Each row is a point on a landscape with many valleys, with its height.
A ball rolls from a point to the lowest of its 5 nearest points, and stops where none of them is lower. Distance is the straight distance between rows; heights are no part of it.
(200) h=209: [210 143 149 131 139 111  79 121 138 163  71  58 133 110 158 130 120 176
 132 102  48 105]
(80) h=121: [ 87 123 138 120 112 118 157 172  94  93 164 154 129 141 150 146 145 107
 103 138 101 134]
(78) h=153: [137 143 121 138 127 105 112 208  81  83 134 134 117 146  96 184 149 149
 113 142 111 119]
(2139) h=479: [166 128  97 114  66 110 107 141 123 108 153 136 142 119  87 158 130 109
 160 160 172 155]
(141) h=155: [102 144 130 131 112 129 120 188  97  85 162 148 125 135 137 181 140 141
 128 141 109 143]
(74) h=517: [186 138  96 109 118 123  68 122 151 152  88 120 122 146 116 178 120 120
 160 118 150 131]
(1271) h=402: [ 84  96 125 131 115 127 195  81 125 170 138 121 129 143  82  83  96  91
 129 147 161  95]
(567) h=342: [124 131 123 122 122 134 139 103 128 154 130 125 124 142 128 118 117 106
 128 124 121 115]
(1429) h=112: [104  81 115  98 175 175 121 132 120 117 122 149 108 107 168  78 180 121
 133  95  78 149]
(2138) h=382: [154 155 115 147 108 119 109 129 170 104 133 114 116 122  97 177 114 148
 153 130 202 167]
(1573) h=627: [184 162  78 119  73 112  98 128 140 121 129 123 128 108  60 165 131 112
 171 154 198 153]
(1889) h=413: [132 173 110 158 140 102 139 126 119  86 125 118 108 142 114 157  98 180
 133 149 210 127]
(553) h=483: [172 145  95 118  85 124  92 106 158 135 115 137 122 124  95 167 122 111
 161 120 163 160]
(202) h=187: [134 157 131 159 142 138 121 102 182 132 119 103 126 137 159 153  95 144
 132 115 132 136]
(678) h=516: [199 119  83 102  63  92  98 100 132 160 113 150 153  76  44 137 161  63
 172 170 192 122]
(1164) h=182: [ 99 108 132 107  92 118 108 167  84 105 175 172 142 139 116 159 139  98
 142 162 139 142]
(1943) h=170: [ 81 107 135 118 116 149 159 117 132 110 145 175 122 115 168  93 132 105
 123 114 105 157]
(2263) h=404: [ 67 174 145 180 164 109 197 132 121  97 154 113 154 125 143  65  98 156
  91 121 183  83]
(286) h=362: [154 167 114 149 131  89 113 162 103  68 115 123 100 138 111 196 105 181
 138 172 194 128]
(923) h=526: [144 128 132 129  90 121 151  52 169 177 111 103 156 121  90 105  83 105
 140 135 175 137]
(677) h=166: [144 131 168 124 167 129 138  97 167 161 125  87 136 112 188  59 124 150
 143 108  59 133]
(1049) h=228: [ 52 126 126 145  76 136 198 119 152  88 189 161 157 118 154 100 115 101
 128 132 160 166]
(150) h=263: [162 161 106 146 121 118 107 145 149  67 138 116 108 127  97 188 112 168
 155 135 193 168]
(2355) h=496: [108 144 138 154 133 124 163  99 148 132 124  84 141 122 121 120  79 139
 128 136 175 120]
(440) h=126: [134  72 112  90 173 156 104  89 116 175  93 140 114 124 134  90 153 113
 138  97 114 123]
(871) h=365: [ 71  95 139 123 111 141 214  83 125 136 160 136 125 136 116  64 106  82
 107 144 151  91]
(814) h=274: [ 91 132 135 137 119 143 179  69 161 162 149 107 145 130 139  88  95 103
 134 124 141 111]
(372) h=207: [128 122 111 123  88 120 101 178  93  95 157 158 147 140 109 191 131 130
 154 151 147 139]
(765) h=704: [199 115  89 108  79 100  87  95 121 169  96 126 136 123  43 156 114  91
 159 151 193 114]
(844) h=358: [167  84 105  90 136 103  94 118  78 177 102 152 110 137  87 149 145  82
 107 161 151  73]
(1055) h=220: [130 124 155 149 150 127 139 127 111 161 113 108 120 140 122  85 134 121
 101 122  89 101]
(309) h=243: [179 124 106 101 151 116  61 163 117 140  83 157 113 142 123 183 157 126
 122 117  96 125]
(640) h=123: [126 196 144 160 150 163 117 191 173  89 141 129 116 117 179 188 142 178
 114  90  74 151]
(944) h=157: [164 133 135 137 141 130  93 184  95 134 109 133 115 148 118 142 145 139
  89 111  80 111]
(1227) h=306: [181 144 130 128 132 124  70 107 152 156  66  64 148 125 139 167 102 165
 142 119  86 114]
(815) h=253: [ 82 121 136 149  75 129 130 141 112  81 217 171 181 138  92 117 139  99
 146 174 175 165]
(224) h=520: [136 143 135 138 139 111 122 109 132 161  87  58 143 136 108 145  96 149
 125 146 132  93]
(1760) h=115: [128 173 135 152 135 161 126 140 194 107 138 126 115 111 178 165  92 164
 130 104 129 156]
(1556) h=470: [107 117 109 130  71 113 165 125 103 100 170 150 139 124  92 130 112  97
 141 166 174 135]
(2317) h=238: [109 106 172 132 123 141 129 187  51 115 140 186 106 127 140  86 191 137
  94  98  74 130]
(724) h=249: [112  83 149 105 123 133 171  55 127 200 108 109 129 126 117  54 106  86
 133 147 141 100]
(335) h=439: [194 146 109 108 117 139  56  89 181 169  70  99 139 136 139 186 105 131
 166 111 128 154]
(1715) h=83: [ 72 127 153 117 127 139 110 182  82 106 148 183 128 135 156 143 175 115
 116 130  56 150]
(228) h=144: [157 162 116 132 145 152  83 130 184 120 119 123 102 135 159 180 105 150
 146 107 129 165]
(2309) h=143: [109 154 145 150 151 139 169 125 159 141 138 127 126 137 160  97 109 128
 107 118  91 109]
(1161) h=381: [107 119 157 137 117 125 170  49 183 176 108  70 147 101 128 105  66 131
 143 136 161 112]
(1411) h=396: [ 95 129 120 132  69 122 197 100 144 113 168 147 143 110 111 100 119  78
 136 142 170 154]
(732) h=102: [ 63  98 150 101 120 132 124 155  97 100 169 183 136 131 152 114 174  92
 123 141  90 153]
(1080) h=156: [133 151 160 133 164 159 124 118 178 137 131 113 126 122 190  95 129 166
 124 104  56 141]
(463) h=158: [111 135 148 130 139 160 152  57 203 161 130 104 143 118 187  65  97 128
 143 103 112 145]
(2294) h=311: [ 69  88 146 116  82 133 185  91 141 115 166 176 145 124 145  64 131  64
 142 144 138 168]
(1480) h=514: [173 145 110 135 138 114  96 131 139 150  72  51 145 131 100 179  87 169
 142 137 137 108]
(1562) h=199: [108 136 141 142 132 143 156  76 187 143 141 109 135 121 151 110  84 123
 130 110 152 149]
(2296) h=129: [ 74 143 148 144 133 149 192 133 170 100 175 152 127 124 187  95 115 133
 113 122 112 123]
(1794) h=398: [121 131 109 137 124 107 162 155  83 113 133 117 117 149  89 136 128 116
 100 160 148  90]
(1881) h=160: [135  52  84  74 182 163  73 124 128 159  97 146 116 100 131 127 186 117
 151  97 101 146]
(1033) h=257: [202 109 132 111 153 117  46 139 103 179  56 108 125 149 115 150 155 122
 114 126  93  91]
(351) h=117: [140 143 136 127 131 117 105 198 102  98 110 151 108 138 125 184 151 135
 103 126  72 125]
(1151) h=328: [155 137 152 142 135 107 151 102 143 169  92  35 148  90 133  98  79 158
 124 131  94  88]
(55) h=85: [ 88 110 139 101 128 150 121 160 124  91 145 182 124 126 174 124 167 115
 125 118  83 156]
(36) h=469: [153 155 107 141  84 108 138 120 145  89 154 126 131 103  76 151 121 115
 162 149 203 173]
(2062) h=232: [153 156 106 155 156 117  98 167 133 116 100  95 127 154 105 193 122 169
 113 122 120 118]
(1000) h=290: [104 147 151 156 142 134 152  82 185 150 136  69 158 105 147 102  71 153
 134 121 149 119]
(1860) h=262: [161 148  98 114 124 127  70 172 121 124 115 150 109 135 130 212 140 127
 130 123 103 135]
(1046) h=273: [ 53 144 130 160 127 126 211 109 162  89 185 135 135 118 154  99  85 121
 112 132 187 127]
(2212) h=544: [122 138 105 147 123  95 151 127 105 105 118 113 117 152  81 153 100 151
 118 163 195  99]
(951) h=371: [182 134 101 103 109 130  60 114 163 144 105 162 118 125 125 184 127 117
 167 110 133 149]
(1893) h=285: [114 115 116 124 102 102  88 194  59  97 165 147 153 153  77 173 151 118
 146 194 143 117]
(1185) h=246: [138 116 141 119 141 135 138 107  96 165 102 118 123 147 116  99 136  96
 110 132 115  90]
(68) h=339: [156 130  91 124  88 114  87 164 106 106 142 140 134 121  90 192 126 115
 157 149 162 133]
(1196) h=430: [143 126 117 107 111 123 110  72 161 172 106 132 134 131 117 121 104 112
 149 115 146 140]
(249) h=88: [107 119 135  78 135 145  73 156 124 106 123 181 118 119 166 156 185 124
 145 102  80 169]
(2064) h=266: [125 103 108 109 109 134 127  87 136 142 125 154 117 126 138 113 127  79
 131 124 138 147]
(1431) h=412: [145 174 129 158 117 114 133 111 190  84 127 106 129 114 113 152 102 157
 146 129 205 182]
(995) h=332: [130 134 125 130 103 144 139  73 183 159 125 109 132 121 124 124  95 120
 140 116 150 151]
(587) h=169: [ 98 145 157 187 155 135 184 164 129 110 168 121 130 126 150  80 118 141
  75 110 110 104]
(1324) h=432: [151 135 107 128 125 119 121 143 110 139 106 112 114 153  92 162 110 112
 103 144 131 101]
(601) h=320: [163 138 104 120 133 139  76 155 133 131 112 133 120 150 120 175 125 116
 140 128 108 111]
(2298) h=748: [174 159 114 132  99 112 103  70 190 154  81  65 150 110  72 162  81 136
 171 127 196 170]
(2132) h=299: [168 134 138 121 123 134 102  91 161 168  78  82 146 124 143 131  99 140
 148 114 104 122]
(1755) h=161: [133 162 156 177 157 119 128 149 149 124 132  92 128 135 139 123 118 172
  91 109  79 111]
(2141) h=323: [118 142 117 150  94 125 160 116 142  80 167 130 134 111  96 132 109 130
 137 143 194 169]
(92) h=341: [ 82  90 126 114  84 114 178 124 101 119 155 155 127 138 118 114 125  77
 125 160 153 111]
(792) h=426: [ 95 124 128 112  74 131 206  49 163 133 137 156 143 114  98  61 114  64
 127 149 172 161]
(1818) h=327: [105 143 107 147 122 116 143 142 123  79 146 119 114 140 114 155 104 152
 126 148 183 133]
(264) h=149: [171  58  99 101 184 159  75 136  88 177  74 135 120 100 127 117 206 127
 112  95 101 104]
(1169) h=284: [103 135 115 144  79 121 118 156 104  56 199 152 157 136  85 154 131 126
 163 187 188 158]
(2179) h=100: [117 117 131 112 150 156 128 125 122 141 120 155 108 129 155  99 148 115
 118 107  85 125]
(519) h=204: [125  88 141 101 165 152 166  86 105 183 109 104 125 131 137  30 138 105
 117 130 106  99]
(935) h=668: [141 135 108 129 131  93 103 103 118 163  71  57 136 155  65 169  85 150
 145 160 174  91]
(674) h=189: [153 104 163 119 161 126 146 103 109 182 102  80 133 125 146  29 141 146
 120 105  73 114]
(1740) h=125: [ 99 168 135 173 136 157 149 144 194  86 169 121 126 105 183 147  98 146
 122  99 158 169]
(1004) h=709: [151 129 124 132 115 101 115  86 144 174  86  46 142 123  92 156  75 149
 155 131 164 105]
(2051) h=485: [105 138 141 146 137 107 169  77 139 154  91  54 158 118 112 116  79 159
 121 148 152  79]
(414) h=616: [169 155 107 141 115  99 100  93 155 142  94  66 131 135  77 183  82 167
 169 145 199 142]
(2109) h=138: [139 143 145 132 141 155 107  76 181 160 108 106 139 121 173 106 111 138
 140  92  98 133]
(2399) h=367: [137 151 118 146 140 133 123 130 133 138 114  93 131 163 123 153 106 147
 114 129 127 109]
(355) h=146: [128  42  91  87 198 200 118  94 129 172 109 130 130 100 136  77 174 103
 148  74  99 145]
(1642) h=171: [115 101 101 118  94  97 148 150  48 116 164 147 131 135  68 140 125  99
 125 174 165  97]
(2119) h=408: [135 129 101 133  78 103 117 145 101  87 163 133 139 128  63 159 116 129
 158 175 189 133]
(1870) h=114: [ 96 156 148 155 138 145 172 154 153 102 161 142 117 119 162 119 131 141
  95 118  93 133]
(1524) h=106: [111 143 126 134 133 150 124 148 156  94 150 151 121 133 175 155 122 138
 128 103  97 156]
(1385) h=329: [123 122 110 129  77 120  86 173  92  95 180 152 165 129  68 160 148 111
 166 184 179 139]
(924) h=172: [135 171 116 172 150  99 100 192 107  90 107 108 114 155 109 195 134 192
 101 117 100 120]
(1043) h=186: [155  84  90  88 156 146  66  94 153 152  91 143 117 123 130 109 151 106
 158  87 114 147]
(1232) h=116: [102 117 123 110 148 162 149  78 170 141 124 148 112 129 168  60 136 119
 149  98 102 145]
(988) h=98: [169  92 118  97 130 108 104 110  99 197  86 106 123 144  83 147 124  96
 125 152 141  86]
(610) h=162: [ 97 160 126 158 118 126 153 142 166  64 179 133 116 119 148 156 101 147
 131 131 198 172]
(474) h=300: [113 105 133 116 101 139 159  41 162 174 112 128 144 123 141  65 103  99
 144 109 139 143]
(1290) h=525: [ 79 133 139 156 137 113 185  67 160 151 124  69 160 107 126  92  64 145
 133 137 194 100]
(764) h=340: [114 119 115 123  85 123 151 123 124 111 153 143 123 136 119 138 117  98
 134 150 151 130]
(1923) h=179: [109 133 120 125 107 140 146 106 148 109 152 165 130 136 153 130 119 109
 136 123 125 149]
(2209) h=174: [139 114 165 132 151 144 148 132  94 151 124 130 116 139 138  61 149 121
  92 108  81 106]
(1382) h=167: [115  59 111  90 190 188 146 105 105 174 114 114 130 100 137  34 181 106
 133  92  91 129]
(123) h=278: [158 101 109  89 107 124  80 134 116 123 118 178 130 127 140 150 152 104
 156 133 119 154]
(1779) h=552: [150 156 103 151 125  68 128 127  86 103 104 103 105 154  74 173  97 169
 136 170 194  96]
(1692) h=131: [ 62 147 159 140 119 155 159 151 165  79 174 180 132 126 201 125 136 134
 117 110  94 167]
(1922) h=165: [143 146 126 148 120 129 140  88 184 134 116  79 142 121 105 145  75 135
 143 135 209 154]
(1456) h=135: [126 182 123 151 141 144 110 185 146  69 148 129 110 120 147 204 123 195
 134 118 139 159]
(1198) h=248: [137 167 122 155  98  94 104 160 119  42 162 127 111 125 104 181 117 176
 171 171 208 157]
(295) h=420: [152 120 117 126  51 105  91 131 101 108 170 149 171 108  57 146 162  86
 169 182 181 140]
(1525) h=403: [178  95  94  74 132 113  58  91 130 164  97 162 116 131 103 146 143 101
 156 113 141 127]
(1378) h=501: [165 128 100  99  91 111 111 107 115 156 121 151 117 132 101 143 123  81
 139 138 160 141]
(487) h=330: [100 184 140 172 154  93 167 150 119  54 142 139 118 132 153 139 105 179
 103 156 203 113]
(1464) h=357: [162 107 109  99  92 104  47 146 120 115 137 181 139 119 107 179 162 105
 163 150 131 150]
(1354) h=607: [152 129 106 114 119 123 100  96 139 160 117 102 131 142 106 156  93 122
 135 138 155 119]
(1993) h=448: [ 86 155 138 150 120 130 194  82 176 121 148 108 141 119 129 108  76 124
 124 122 207 145]
(1775) h=338: [119 168 142 182 167 100 146 131 126 119 116  84 139 146 125 119 104 179
  95 126 146  94]
(87) h=96: [127  97 120 103 169 167 102  94 164 150 103 124 115 119 163  75 140 134
 142  85  85 149]
(529) h=151: [ 89 162 133 165 139 136 170 125 175 100 155 126 131 113 163 125  96 143
 121 105 160 137]
(557) h=258: [194  72 102  84 168 119  62 108  97 174  68 143 117 127 118 149 167 110
 126 132 121 104]
(2069) h=193: [106 101 152 115 124 129 157 158  63 115 138 168 128 143 131  93 166  85
  97 132  95 119]
(1223) h=251: [136 106 123 106 115 108 120 180  51 125 135 142 118 141 105 163 155  90
 107 155 109  94]
(385) h=89: [ 86 101 154 116 153 178 160 163 106 111 153 172 108 106 171  56 194 126
 105  84  53 156]
(959) h=384: [121 113 133 116 123 134 145  81 140 186 114  85 130 136 116 106  91 103
 126 141 149  92]
(1680) h=191: [ 79 106 130 123  86 115 145 173  79  97 191 158 159 152 111 146 137 100
 135 172 142 128]
(1966) h=109: [ 91 121 147 103  95 142 105 159 115 104 166 192 149 138 143 148 163 104
 145 131 109 168]
(65) h=95: [ 70 124 129 141 111 108 165 180  83  80 179 148 147 139 116 132 140 117
 107 159 120 112]
(1975) h=361: [ 94 137 116 152 115  98 176 148  86  89 154 129 133 133  93 145 100 143
 115 164 176 112]
(178) h=111: [160  95 134 116 169 134  91 155  63 154  85 152  99 113 123 110 196 115
  83  95  92 100]
(1693) h=183: [175  88 116 104 161 113  62 176  79 141  88 167 113 124 119 164 208 123
 112 120  99 121]
(1867) h=202: [162  64  89  82 154 139  61 142 124 141  90 164 115 116 133 152 176 121
 149 105 106 148]
(339) h=252: [129 180 143 154 132  90 125 135 132  46 149 130 103 127 136 165 100 178
 142 168 230 158]
(1153) h=200: [158 154 131 136 136 143  81 128 170 153  94 100 130 149 149 166 118 154
 151 119  98 137]
(1471) h=168: [193 121 142 100 156 125  83 104 127 170  67  70 134 106 144  97 133 153
 135 100  56 114]
(2403) h=433: [106 122 124 133 118 129 175 112 123 134 135 115 123 144 124 111 110 122
 121 141 138 104]
(705) h=177: [128 112 152 126 160 145 160 105 154 151 120 105 132 124 179  33 149 157
 125 108  65 129]
(659) h=192: [100  76 115  78 145 150 142  80 108 138 129 167 117 124 137  69 148  86
 133  98 126 145]
(1510) h=136: [113  71 124  93 177 156 127 136  85 123 110 165 110 109 148  80 186 108
 122 115  87 129]
(631) h=94: [135 128 144 104 132 132  92 177  98 122 123 169 117 136 149 173 174 124
 125 125  85 135]
(725) h=553: [116 132 103 129 107 109 164 108 124 116 147 124 127 130  88 134 100 125
 137 148 185 132]
(702) h=224: [116 137 164 139 142 115 186  92 162 160 128  61 159  96 151  73  89 145
 126 124 116  93]
(308) h=127: [119 144 113 122 124 146 120 140 149 112 142 144 124 136 150 159 125 134
 132 124 100 148]
(1517) h=141: [114 144 139 130 120 149 143  81 180 133 130 151 117 127 174 101 107 120
 136  97 124 146]
(726) h=214: [186 158 139 168 154 112  70 165 128 139  83  61 142 136 105 185 119 192
 112  98  91 112]
(1327) h=173: [132 170 130 145 116 126 117 163 143  50 156 139 112 115 126 190 114 175
 158 132 186 179]
(1808) h=347: [ 68 175 147 160 157 127 199 119 150  81 164 130 145 116 162  77  82 138
 114 130 209 114]
(1578) h=180: [162 144 184 156 150 125 136 122 164 158 116  72 138 118 169  81 116 164
 120  92  65 124]
(1092) h=130: [104 155 180 157 142 149 148 185 131 118 170 165 102 124 190  88 163 162
  90  94  60 130]
(1632) h=124: [125  87 113  85 103 124 151  59 130 175 105 153 126 120  92  68 126  63
 144 137 169 133]
(1106) h=110: [130 140 125 115 151 159  99 103 176 138 111 147 111 138 164 123 133 138
 151  95  88 156]
(740) h=133: [139 134 168 138 149 148 119 156 121 141 126 131 115 137 154  99 149 144
 101  98  56 120]
(120) h=196: [111 124 166 149 152 132 174 135 117 146 150 122 122 138 159  51 144 128
  87 106  88 111]
(2087) h=145: [ 61 107 173 128 121 137 177 168  79  96 164 175 132 143 161  79 181 102
  90 139  80 125]
(1996) h=195: [192 134 151 135 154 122  63 173 104 153  85 129 103 141 116 160 147 150
  96  94  62 106]
(157) h=150: [104 171 116 165 142 124 148 180 126  72 138 130 125 131 131 174 126 182
 112 121 131 136]
(2258) h=291: [143 125 114  98 104 118  56 168 114 111 148 168 127 134 133 200 161 117
 156 145 114 157]
(37) h=163: [119 150 167 130 155 148 156  89 192 154 151 104 149 112 208  78 106 153
 123  96  91 140]
(1140) h=201: [119 133 152 164 143 140 168 138 118 137 132 114 122 135 132  97 128 135
  88 120  88 103]
(1259) h=395: [168 136 121 113 138 122  78 122 123 173  88  98 130 157 102 155 122 126
 123 131 105 100]
(1753) h=139: [159 183 144 177 159 132  86 211 134 110 123 111 100 145 121 193 136 200
  99  86  83 124]
(539) h=298: [126 151 139 157 147 127 138 102 166 136 114  58 153 117 142 121  88 160
 131 125 127 102]
(1783) h=101: [122 152 144 125 143 146  95 155 147 116 120 169 107 122 167 159 157 153
 131 103  58 138]
(2053) h=122: [ 83 187 170 163 156 160 167 166 176 102 182 148 114 109 205  93 141 160
 102  91  75 139]
(874) h=226: [ 54 138 130 158  90 109 187 144 110  68 185 142 144 128 116 117 118 131
 128 161 193 142]
(1469) h=213: [ 87 105 138 112 123 139 177 112 100 112 147 157 120 133 148  81 142  84
 102 141 116 117]
(176) h=132: [146 189 134 145 145 153  87 184 174 111 123 131  91 126 162 213 132 187
 131 100  91 159]
(858) h=176: [ 60 127 134 154 109 130 189 141 132  79 188 151 141 122 160 123 118 115
 111 142 147 133]
(243) h=343: [149 116 103  99 109 122  91 150  99 126 127 154 118 147 121 162 140 105
 133 142 112 115]
(1865) h=119: [101 170 148 156 148 157 129 181 165 102 151 144 121 118 174 136 139 172
  98 103  59 136]
(1582) h=198: [153 146  99 119  95 128  97 140 154 102 134 147 120 128 134 176 124 132
 145 121 130 158]
(1050) h=147: [162 112  96 105  70  87 105 101 120 141 127 161 152  95  70 137 150  59
 159 165 178 137]
(1255) h=184: [ 86 127 171 162 133 130 194 173 113 108 188 145 116 118 156  59 155 137
  68 102  83 103]
(1256) h=247: [ 84 128 143 155 130 124 195 147 108  97 162 134 123 134 136  93 123 117
  75 129 119  91]
(1181) h=275: [117 125 171 140 137 121 176  96 132 168 135  88 135 122 138  50 116 135
 114 132 102  89]
(1367) h=152: [ 81  76 130  88 148 164 163 117 107 127 137 157 119 127 166  51 163 101
 121 123  98 124]
(773) h=256: [108 113 188 130 127 133 103 221  46 111 130 178 111 130 137 132 193 128
  87 107  68 138]
(2392) h=250: [125 163  98 147 129  96 118 176  90  69 140 139 120 146 102 192 127 173
 132 160 160 125]
(1560) h=399: [121 117 111 127  75 100 120 152  81 116 168 151 139 128  70 163 129 106
 157 177 173 121]
(1902) h=637: [155 121  95 115 114 106 125 108 105 162 105  98 119 151  44 154  89 123
 152 167 195 100]
(1570) h=427: [100 110 124 101  61 113 166  89 118 119 154 173 167 121  94  90 140  59
 151 157 166 160]
(1628) h=379: [131 104 119 113 132 124 154 114  81 157 118 123 118 148  85 117 125  82
  98 157 148  76]
(1002) h=484: [102 146 164 149 108 131 176  52 211 158 133  79 165  85 133  87  70 126
 146 110 190 148]
(1377) h=221: [121 122 158 114 132 121 161  54 161 183 114  71 149 107 154  70  94 131
 130 132 106 103]
(469) h=215: [ 94 130 110 150 110  91 158 188  78  80 153 131 142 154 107 152 131 139
 105 171 143 104]
(223) h=265: [ 61 117 124 144 109 112 208 142 103  97 181 139 126 135 131 105 116 102
  94 160 154 109]
(1412) h=137: [101  88 159 120 166 161 174 149  75 124 129 163 106 113 154  40 186 113
  95 111  81 126]
(93) h=142: [153 121 120 112 116 115 122 101 115 187  82  84 137 153  73 144  98  99
 133 147 156  82]
(981) h=148: [128 124 145 139 128 118 123 204  63  95 139 152 119 146 102 161 156 125
  87 127  90 115]
(829) h=264: [ 87 113 151 153 135 131 202 122 125 141 156 108 117 138 139  59 130 111
  89 134 123  89]
(1931) h=234: [128 105 124  93  97 113 101 125 112 119 144 180 148 125 118 145 157  87
 161 140 130 145]
(961) h=97: [109 106 136 102 147 155 115 124 142 122 114 171 111 128 176 107 152 122
 138 104  75 150]
(1325) h=134: [152 115 133 102 152 145  93 111 140 160  95 137 124 134 144 118 144 137
 125 112  77 121]
(2082) h=229: [157 102 136 102 132 102  76 205  49 117 114 164 115 135 109 187 186 109
 103 130  94 101]
(2210) h=272: [114  93 123 104 118 128 150  94 103 145 123 149 119 138 122  97 135  85
 130 138 134 110]
(1167) h=584: [139 149  98 142 126 107 136 118 125 134 112  92 124 143  85 159  82 154
 138 143 183 117]
(2397) h=159: [112 148 136 135 160 169 134 143 168 130 134 154 106 118 203  95 142 144
 123  98  53 150]
(1855) h=69: [111 117 137 105 145 150 111 161  89 114 118 171 107 126 158 131 180 128
 110 110  62 140]
(1123) h=197: [108 152 120 154 134 135 154 143 142  86 145 119 127 126 134 165 111 160
 136 131 153 131]
(1619) h=261: [192 145 131 108 148 141  52 121 151 171  68  97 131 141 148 173 133 142
 150 110  79 125]
(1823) h=194: [150 123 146 122 145 132 117  95 124 173  96  90 137 142 137  89 135 117
 126 128  89 106]
(1090) h=178: [176 130 160 116 159 119 118  85 170 162  93  65 139 107 189  90 116 159
 154 102  51 128]
(1709) h=81: [148 160  98 145 132 126 107 125 159 116 119  90 127 140 115 188  95 169
 147 134 167 134]
(1038) h=164: [170  49 110  95 204 184 110 121 102 185  87 123 133 105 124  86 190 110
 118  94  94 123]
(2230) h=190: [196  90 114 107 188 134  46 137  97 171  66 138 113 136 120 137 182 132
 115  97  90 111]
(338) h=260: [174  93 107  84 165 131  51 106 129 177  76 138 110 133 132 149 160 124
 142 112 111 123]
(1964) h=154: [165 154 148 145 149 151  92 143 143 151 105 117 116 146 151 136 138 162
 110  97  61 135]
(1853) h=140: [145  94 115  98 142 134 109  82 107 181  90 130 121 145 115 107 135  88
 123 137 125 110]
(504) h=175: [158 127 171 110 156 113 160  91 164 162 101  73 141  94 192  50 120 161
 136 109  66 122]
(1930) h=128: [133 181 159 180 147 133 128 193 138 100 137 134 106 126 141 147 136 183
  87  72  77 121]
(1741) h=255: [173  77  99  78 153 117  89 114  90 161  92 152 103 128 117 127 172 105
 124 127 134 115]
(1119) h=185: [107 132 148 139 142 132 160  80 172 146 137  94 144 125 173  73  95 132
 119 118 111 110]
(2287) h=181: [141  70 107  76 167 136  82 155  84 134 114 169 116 109 141 144 191 104
 121 113  97 132]
(1942) h=254: [102 156 117 170 145  96 149 174  94  75 136 126 124 138  98 147 114 176
  95 143 163 112]
(1610) h=474: [157 152 107 156 147 100 104 130 112 141  82  65 141 151  89 177  98 171
 124 136 149 100]
(513) h=523: [174 103  90 113  82  93  85 132  81 140 133 148 131 121  72 169 129  95
 156 169 170 113]
(2113) h=188: [149  74 155 122 189 164 136 135  74 167 109 135 122 115 129  29 178 138
 106  85  81 114]
(415) h=445: [124 110 112 115  66 115 148 119 122 108 172 158 150 114 111 119 134  87
 141 144 160 156]
(1713) h=280: [ 98 131 112 151  83 119 140 156 116  64 180 138 145 126 127 151 125 132
 142 163 174 161]
(649) h=203: [117 144 112 139 125 142 133 152 125 116 132 135 118 148 122 168 109 140
 124 124 114 121]
(1900) h=547: [111 141 116 130  90 117 172  91 150 131 144 132 136 119  92 116  97 104
 138 147 184 146]

Call two points neighbours if one is among the 5 nearest of the other. Go from one point of each pair to the other, from neighbour to neighbour, staying as low as possible. Name the highest point that can't be avoided.
(1855) and (1709): (2062)
(1050) and (65): (295)
(178) and (1922): (995)
(988) and (1642): (1680)
(988) and (87): (1853)
(65) and (1855): (80)
(87) and (1855): (961)

For each start below, name the point where the ball stops.
(2051): (1855)
(705): (87)
(504): (87)
(1385): (65)
(2119): (65)
(610): (1855)
(1578): (87)
(1002): (87)
(1046): (1855)
(224): (1855)
